Points, in no order, along strands that fork, close into loops and pass close to each other.
In the rows, 128 means zero.
Two points are linked if the straight distance between their rows is under 131.
Dukin: [139 152  78 174 107 153 121 154 179 132 131 128 139 100 138 118 133  99
 139 140 129  96 108]
Napo: [104 135 133 142 136 161 138 103 122  76 112  69 117 174 160 110 124 152
 153  89 118 102 131]
sava: [143 136 153 137 144 112 100  92  99 141 174 160 162  81  89 141  75 171
  79  94 114  97  99]
vinu: [108 132 169  62 149 120 162 108 123 139 149 139 132 144  94 167 182  87
  96  75 157 105 116]
puv: [ 87 121 166 127 181 118 183 137 151 142 109 134 119 171 166 119 163 149
 133 118 123 130 115]
kuv: [ 70 171  97 137 134 185 148 116 129 175 130 166  97 128 142 118 141  81
 169 113 129 107 152]
geleb: [ 83 121 122 105 127 155  87  98 133  98 155 144 105 172 137 139  86 103
 143  77 167  81 118]
Gelom: [107 133 115  98 138 145  61 101 109 114 194 132 127 160 120 144  97 101
 122 149 174 112 131]
Kevot: [117 114 103 164 124 107 103 167 204 122 127 150 143 128 155 124 121 129
 152 167 134  60  94]
Miguz: [124 127 133 129  77 179 141  71 147  82 150  98 134 167 143 161 102 112
 106 133 130 135  96]
Fop: [140 121 108 156 165  75 112 180  89 153 153 177 140 137 134 143 100 171
 139 123 142  75 141]
ruvig: [177  88 112 151 143  72  70 175 131 112  92 149 151  82 150 104 122 132
  94 164 133 152  94]
Noran: [146 116 112 159  88 160 172 168 156 146 114 101  96  90 130 146 116 115
 185  92 143 159 158]
mava: [107 176 103 156  59 192 148  77 118  88 104  97 137 174 176 146 163 125
 104 160 122 139 116]
Remo: [187 174 161 150 176 128 116 139 133 138 161 116 182 147  69 140 112 112
 114 147 135 120  83]
Giv: [170 103 109 146 128 100 134 144 165 124 102  88 149  99  82 119 134 172
 106 183  89 142 137]
Tugo: [141 118  94 106  78 128 131 123 177  98 100  96 137 131 145 166 175  81
 110 179 146 119  91]
situz: [144 148 171 117 109 151 173 135 140 101  98  62 131 153  82 156 159 127
 125  76 148 150 133]
Vit: [ 49 133 142 129 130 168 111 151 165 111 115  98 100 169 165 126 171 134
 128 169 170 142 126]
Vod: [114 142 103 132 134 140 112 118 108 112 125  75 110 109 158  68 162 124
 160 110 112 125 159]
git: [181 181 151 146 165 124  92 144  99 113 137  55 168 112  92 100 142 136
 138 119 139 116 118]
Dur: [132 114 116 128 109 124 165 168 153 132  86 176 116 160 170 186 143  85
 141 119 169 140 105]
bor: [163 137 154 119 135  93  92 167  72 170 151 123 112  97 104  86 106 133
 173  98 147 170 186]
Kemur: [ 72 112 122 137 129 139 112 175 197 136  90 157 119 152 156 134 152 132
  99 199 142 158 134]
Guv: [ 98  95 106 133 154 101 140 104 143 115  86 183 117 134 166  79 122 161
  86 142  57 134 135]
riz: [140 141 116  99 136 145 164 117  83 119  61 111 125 200 159 149 129 101
 149 143 139 156 140]
rur: [119  95 126  97 118  95 139 104 115 162 159 154  91  64 120 101 147 115
 107 142  78 189 162]
Fes: [ 97 169 113 124  98 177 140 109  84 109  83 107 117 169 176 142 190 105
 133 125 156 131 133]
lokib: [143 147 142 159 107 115 128 142 155 101 183 137 166 194 141 148  58 183
 167 172 117  77 110]
Dolil: [165 116  99 105 140 106 122 114  93 113 111 128 137 159 139 127 103 122
 117 148 118 133 133]
lupa: [108 137 154 131 152 195 140 115 137 151 182 126 116 144  73 140  75 109
 157  71 148 131 154]
tuzot: [ 88 163 134 197  85 222 179 101 142 155  96 168 126 110 144 156 145 127
 134 140 136 164 121]
Nira: [103 112  95 127 109 119 163 136 132 145 151 171 113 187 160 182  95 143
 155 167 133  89 146]
Mubin: [ 97  64 102  70 101 113 139 103 124 122 101 162  79 117 159 170 146  87
 109 149 123 180 137]
nagag: [153 128 142 150  97 145 191 170 132 142  77 143 114 120 154 149 156 109
 142  87 160 186 134]
zaf: [172 133 170 108 141 113 107 128  59 164 166 120 133  63 108  97  85 105
 171  61 153 139 133]
zafe: [158 161 109 121 156 156  81 114 108 152 132 122 143 111  75  88  67 113
 144 126 129 143 151]
Vusim: [ 90 107 170 121  91 136 135 160 122 142 127 126  74  98 138 118 187 131
 113 131 135 235 169]
Gaf: [122 150 114 109 134 156  81 129 137 120  99 174 126 164  98 106 129 119
  66 132 131 186 159]
Rika: [130 104 114 115 147  97  98  95 121 113 148 101 143 104 142 106 107 146
 137 154 116  75 103]
sadez: [144 139 169  81 129 124 115 128 103 124 144 107 139 138  51 145 156 133
 103  69 164 137 153]
zun: [164 124 138 124 163 123 191  73 130 117 120 136 151 164 113 142  69 125
 128  91  82  97  89]
zup: [143 148  87 130  88 105  75 143  71  85 129 140 128 144 136 128 178 149
  80 103 130 116 167]
sonet: [124 103 161 130 132 160 194 104 114 148 160 104 100 116 126 126 100 153
 140 108 104 195 158]
litum: [ 98 122 143  80 137 140 208 104 123 176 119 144 121 148 114 187 161 108
 112 175 126 165 139]
rusu: [124 108 121 135 167 119 127  96 174 122 114 166 141 103 162  77 110 105
  92 124  92 124  75]
mifes: [ 94 187 115 166 123 190 141 123 171 142 145 117 123 120 115 132 146  69
 156 118 118  89 100]
rig: [133 103 145 147 119  86  91 124 113 120 135 129 132  77  90 139  99 221
  92  99 114 105 132]
bomut: [152 169 132 154 127 155 186 136  80 135 112 173 134 163 173 126 156 105
 113  82 123 173 138]
Komi: [110  91 150  73 143  82 121 150 112 141 103 164  87 108 121 108 164 110
 130  72 132 149 151]
duded: [139 113  93 110  76 110 119 149 154 119 108  97 113  85 115 141 196 117
 107 140 134 129 144]
Tep: [197 149 138 146 140 152 160 107 146 136 153 120 169 126  95 136 101  97
  94 145 106 170  98]
ludo: [147 171 112 171 117 116 177 142 102 136 152 170 146 163 163 156 162 125
 106  89 112 102 126]
kunal: [155 106 126 140 149  63  57 174 129  95 103 143 178 140 171 106 110 156
 107 207 130  94  93]
zet: [152  93 134 130 145 137 129  87 132 112 125 118 122  73 159  57  95  99
 125  93 100 168 103]
Sobap: [122 121 155 157 152 125 162 119 209 128 176  92 152 124 120 123 111 142
 142 178  92  97  73]
gemel: [148 112 153 130  88  63  65 141 134  79 120 117 184 128 149 154 104 186
 125 180 141  50  64]
tekal: [ 74 133  92 170  75 177 179 111 134 143  79 145 103 107 172 157 156 154
 145 148 123 127 148]
bov: [158 106 119 129 135  86  66 171 119 141 110 150 120  46 139  87 124  99
 147 104 161 138 116]
Feda: [145 150 105  73  99 146 167 104 107 187 117 112 114 108  76 121 111  82
 185 125 113 131 184]
zopos: [123 144 128 105 131 134 191 122  93 143 146 131 134 218 146 194 135 112
 144 182 137 130 136]
zuked: [106 119 110 116 109 140  55 115 186 110 163 106 134 102  91 121 146 124
  82 188 140 118 113]
dakup: [114 116 118 107 139 119 130 125  97 152 181 117 106 118  83 143 117 153
 144 136 130 114 182]
Kot: [116  88 118 140 163  82 111 174 106 147 167 150 104 118 130 133 113 175
 140 154 128 142 175]
vitad: [106 124 156 112 128 171 127 140 100 164 149 140  85 124 127 105 109 118
 138 113 139 232 190]
ledu: [183 109  94 142 121 112 168 164 154 132  50  95 126 118 136 118 122 129
 155 163 102 156 139]
ler: [146 139 134  93 155 132 179 111 115 167 115 124 132 110 101 112 136  85
 151  93 106 140 132]
Lave: [172 142 167 114 135  84 116 135  77 139 159  96 158  85  84 140 162 144
 104  94 150 118 118]
Muket: [103 115 149 129 184  72 130 101 122 114 159 123 145 146 149 100 127 184
 126 124  97  54  98]
foto: [116  88 149 131 107 100 167 146 128 123 118  87  83  75 179 101 183 141
 144 114 119 193 144]
bep: [135 101 138 104  89 108 129  95 177  71 147 116 146 152 148 162 109 109
 120 147 140  99  66]
zumu: [148  97 131 117  95 104 132  87  99 138 147 142 104  52 135  74 107 125
 122  76  78 173 154]
Rikev: [146 105 142 108 137  78  62 160 106 123  94 183 125  83 115  88 162 119
  95  73 143 157 134]
Sozu: [140 165 168 170 152 126 166 126 156 100 176  96 155 185 142 128 104 130
 187 148 101  60  78]
Lero: [154 132 159 153 203 108  92 182 145 116 131 107 144 152 159 101 126 111
 144 143 170 143  98]
Mede: [ 68  97  86 128  75 125 165 126 158 137  95 164 103 156 156 172 140 167
 118 170 109  99 148]
guto: [ 99 167 169 122 111 217 196  70  90 135  89 112 124 136 120 120 139  97
 146  62 110 152 130]
Tol: [ 85 119 124 115 135 144  84 146 156 111 182 119 115 178 175 130 130 106
 140 198 166 130 120]
Zum: [150 149 123 131 126 127  91 109  93 142 178 135 157  85  84 176  78 123
 139  96 151  57  93]
Kapi: [129 105 148 148 101 110  82 126 174  85 190 119 140 117 123 162 127 152
  89 150 156 108  84]
zeze: [154 129 135 175 138 109  92 178 124 109 137 118 156 165 111 154  79 194
 145 139 157  90 126]
kize: [145 126 117 118 133 130 193  98 168 137  96 105 137 130  93 148 126  99
 146 119  95  92  98]
laso: [113 126 167  95 194 107 176 138  97 156 118 133 114 141 145  91 160 113
 147  76 126 148 140]
Nipus: [ 97 120 149 128 150  96 135 169 185 116 111 153 140 199 145 134 137 148
 137 150 138  79 104]
vose: [163 137 105 106 125 105  57 123  38  92 136 109 140 130 127 121 141 136
 100 159 137 153 158]
zavi: [104 126 142 101 147 125 114 119 141 117 153 115 117 127 127 139 167  90
 135  77 165  77 101]
kogoz: [156 158 154 149 175 184 161 143  99 147 178 103 131 168 118 135  95  74
 176 100 141 145 132]
Levu: [118 102 151 176 155 139 176 127 181 131 169 125 119 123 151 119  88 156
 120 139 102 165 112]
vana: [136  76 159 124 178  78 113 185 172 124 112 133 125 113 134 123 142 127
 114 149 156 162 102]
Ripo: [158 124 107  98 109  77 130 127 116 122  85 102 137  94  87 110 176 156
 104 146  91 110 158]
nipo: [114  86  95 116 121 106 137 142 151 137 101 216 101 140 182 148 119 100
 113 137 130 147 116]
nuvev: [107 146 115 145  97 168 126 130 183 121  65 153 131 160 116 137 133 144
  73 157 119 154 132]
talu: [124 161 120 147 147 185  91 134 164 143 145 143 137 145  56 125  77 136
 129 111 143 124 149]
tava: [ 67 174 165 140 114 221 174  94 126 160  83 143 125 145  93 153 150 125
 139 122 150 158 138]
bekik: [ 81 132  97  96 106 164 162  95 106 178 118 165  81 112 123 117 115 120
 160 111 104 136 189]
Vin: [156 168  89 168 100 121 125 129  90 107 170 109 149 125 131 136 152 158
 111 107 114  82 151]
Suz: [ 70  99  97 110 118 123 139  91 155 125 107 135  97 117 131 117 159 156
 103 137  84  97 150]
pil: [158 167 137 176 139 160 128 111 110  82 145  86 150 194 143 127  86 137
 152 103 118  94 102]
lol: [137 136  90  87 122 118  96 131 152 139  54 102 132  98  80  68 141 116
 153 135 110  99 150]
didaf: [138 105  97 152 120  70  62 165  83 135 123 177 139  75 134 143 111 185
 111 130 124  78 124]
gato: [179 141 128 109 119 132  51 103  62 127 123 123 150  86  80 126  77 126
 105 125 139 154 127]
rano: [140 134 122 131 110  85  80 158  83 139 127 107 105  76 128  48 143 161
 166 111 103 138 189]
nebi: [114 113 118 105 136 112  34  95 123 129 149 106 149  55 102 117 108 148
  96 190 129  93  92]

How many points has the smallest loop of links through each point below? Write none if it is on no loop.
bekik -> 10
Tugo -> none
Miguz -> 10
bov -> none

A tip is a point with one link. Name the tips that can be reached along the links from each point below, in the order of the rows.
ler -> zun, gemel, Lero
Lave -> situz, Gaf, Tep
didaf -> zaf, dakup, foto, Zum

A fork is a point with three links, a tip a point with one. Leave the first point through the second and follow the links. Name the first fork or tip that comes.
sadez / vinu -> Gaf
Gaf / nuvev -> sadez
ler / Feda -> laso
